Each row is a point on a landscape with many valleys, with its height.
A ball rolls from a point to the lowest of its 6 nearest points, and stops where none of them is lower. Distance is the straight distance between rows; heights are no part of it.
gisa h=2.70: [ 12  -1   9  15  -3  -2 -15   7]
Fumu h=4.23: [  5  30 -21 -36 -15   6  -5 -30]
moget h=3.48: [ 10   4   0  -1  -7  -1 -19  -8]
nivim h=1.33: [  2  20 -27 -32 -13  10   7 -37]
bofo h=2.96: [-16 -17  30  25  20  -2  26  55]
tem h=4.12: [-11 -25 -10  -3  22 -14 -12 -13]
mas h=3.40: [  5  29 -17 -34 -14   1 -11 -30]
buvu h=5.75: [  4  -4 -10 -25   9 -16 -22 -32]
zupo h=2.59: [ -9 -26  -3   3  20 -13 -10   4]
Kunin h=1.83: [ -8 -20  10  18  14  -5  -3  30]
paku h=2.60: [ 16  18   1  14 -26  14   3  -6]
lamul h=3.70: [ 11  16 -11 -22 -10   0 -18 -23]
Sofit h=2.85: [-11 -18  21  24  17  -6  15  47]
mot h=2.07: [  8   6  -1  16 -22  10   3  -9]
Zavar h=2.47: [ 14   7  11  20 -14   8  -6   7]
kodu h=5.72: [ -9  51 -33 -68   2   4  29 -32]
guv h=6.32: [  0   8 -21 -25  -6   0  -2 -39]
Gomin h=1.93: [ 13  10   0   9 -14   8  -7  -7]
suvo h=4.97: [  5   7 -11  -4 -15   9  -3 -21]
Gobe h=1.82: [  2  38 -20 -60  -5  -3   0 -37]
Vupu h=4.32: [  7  18 -16 -38  -2  -6 -13 -38]
kori h=2.11: [ -8 -25   2  18  15  -4   3  11]
kena h=2.53: [ 15  21  -7  -3 -25  15  -1 -18]
figok h=4.51: [  6   2  -5  -2  -6  -1 -16 -13]
murot h=3.47: [-10 -18  20  20  17  -7   6  47]
Fada h=6.68: [ -2  -8  -8   5  -7   6  -2 -18]
tano h=3.02: [ 12  -2  18  23  -1  -2 -10  25]
Rinez h=4.68: [-20  -3  37  13  18  -3  31  75]
Mut h=1.84: [-14 -21  22  34  11  -1  27  37]
sil h=2.86: [  0 -15  18  33   4  -1  10  30]
zupu h=1.29: [-10 -25  10  14  20  -8   1  24]
Fopod h=2.06: [-12 -24   0  10  18  -8  -6   7]
finuf h=2.41: [  6  30 -19 -28 -23  15   5 -27]
Bezu h=2.58: [ 5 -8 16 26  2  0 -6 25]
buv h=0.73: [  8  26 -15 -22 -18  10  -2 -24]
zod h=2.61: [ 5 -7 18 31 -1  2  3 23]
gav h=2.65: [ -4 -22  -1   0  21 -12 -16  -1]
nufu h=5.89: [  2  17 -19 -33 -10   2  -2 -34]
zini h=1.67: [ 11  -4  10  25 -11   7   3   3]
zamel h=1.00: [  2 -12   8  27  -7   4   4   7]
Nanu h=5.42: [ -1  33 -23 -43 -15   9   7 -35]
movib h=1.03: [ 13  12   3   7 -19   7 -10  -7]
ser h=3.95: [-22 -17  23   8  26  -5  19  64]
dazon h=0.93: [ -5 -19   9  20  10  -6   0  22]
Rim h=5.36: [  1 -10  -8   1   2  -3 -12 -14]
num h=1.69: [ -8 -19  11  12  22 -11 -10  27]
Sadof h=0.49: [  0  44 -21 -70   3  -5   8 -40]
Dutod h=1.68: [  9  -4  14  35 -13   8  13   8]
Dok h=0.63: [ -8 -12  32  38   8  -3  24  48]
malek h=1.79: [-12 -27   7  20  13   0   7  22]
vakor h=2.25: [-11 -24  11  29  10  -1  11  24]
bipem h=4.67: [ -6 -23 -12   4   8  -2  -3 -14]
logen h=4.38: [  7  17 -15 -33  -7  -2 -11 -32]
bipaz h=3.97: [  4  21 -21 -25 -19  14   5 -32]
lesu h=1.80: [ -6 -14  23  36   2   3  24  32]
Kudo h=5.58: [  3  -7  -7 -12   9 -11 -22 -18]
Monif h=5.71: [  3  -7 -10 -14   4  -8 -17 -24]

For each start below, name every point that the ball comes to, in order.
Rim => moget, movib
logen => mas, buv
tem => Fopod, dazon

For each start below, name the point where the ball stops.
zupo => dazon
figok => movib
Fada => movib
Monif => movib
buvu => buv
gav => dazon
murot => dazon
bipem => dazon
Vupu => buv
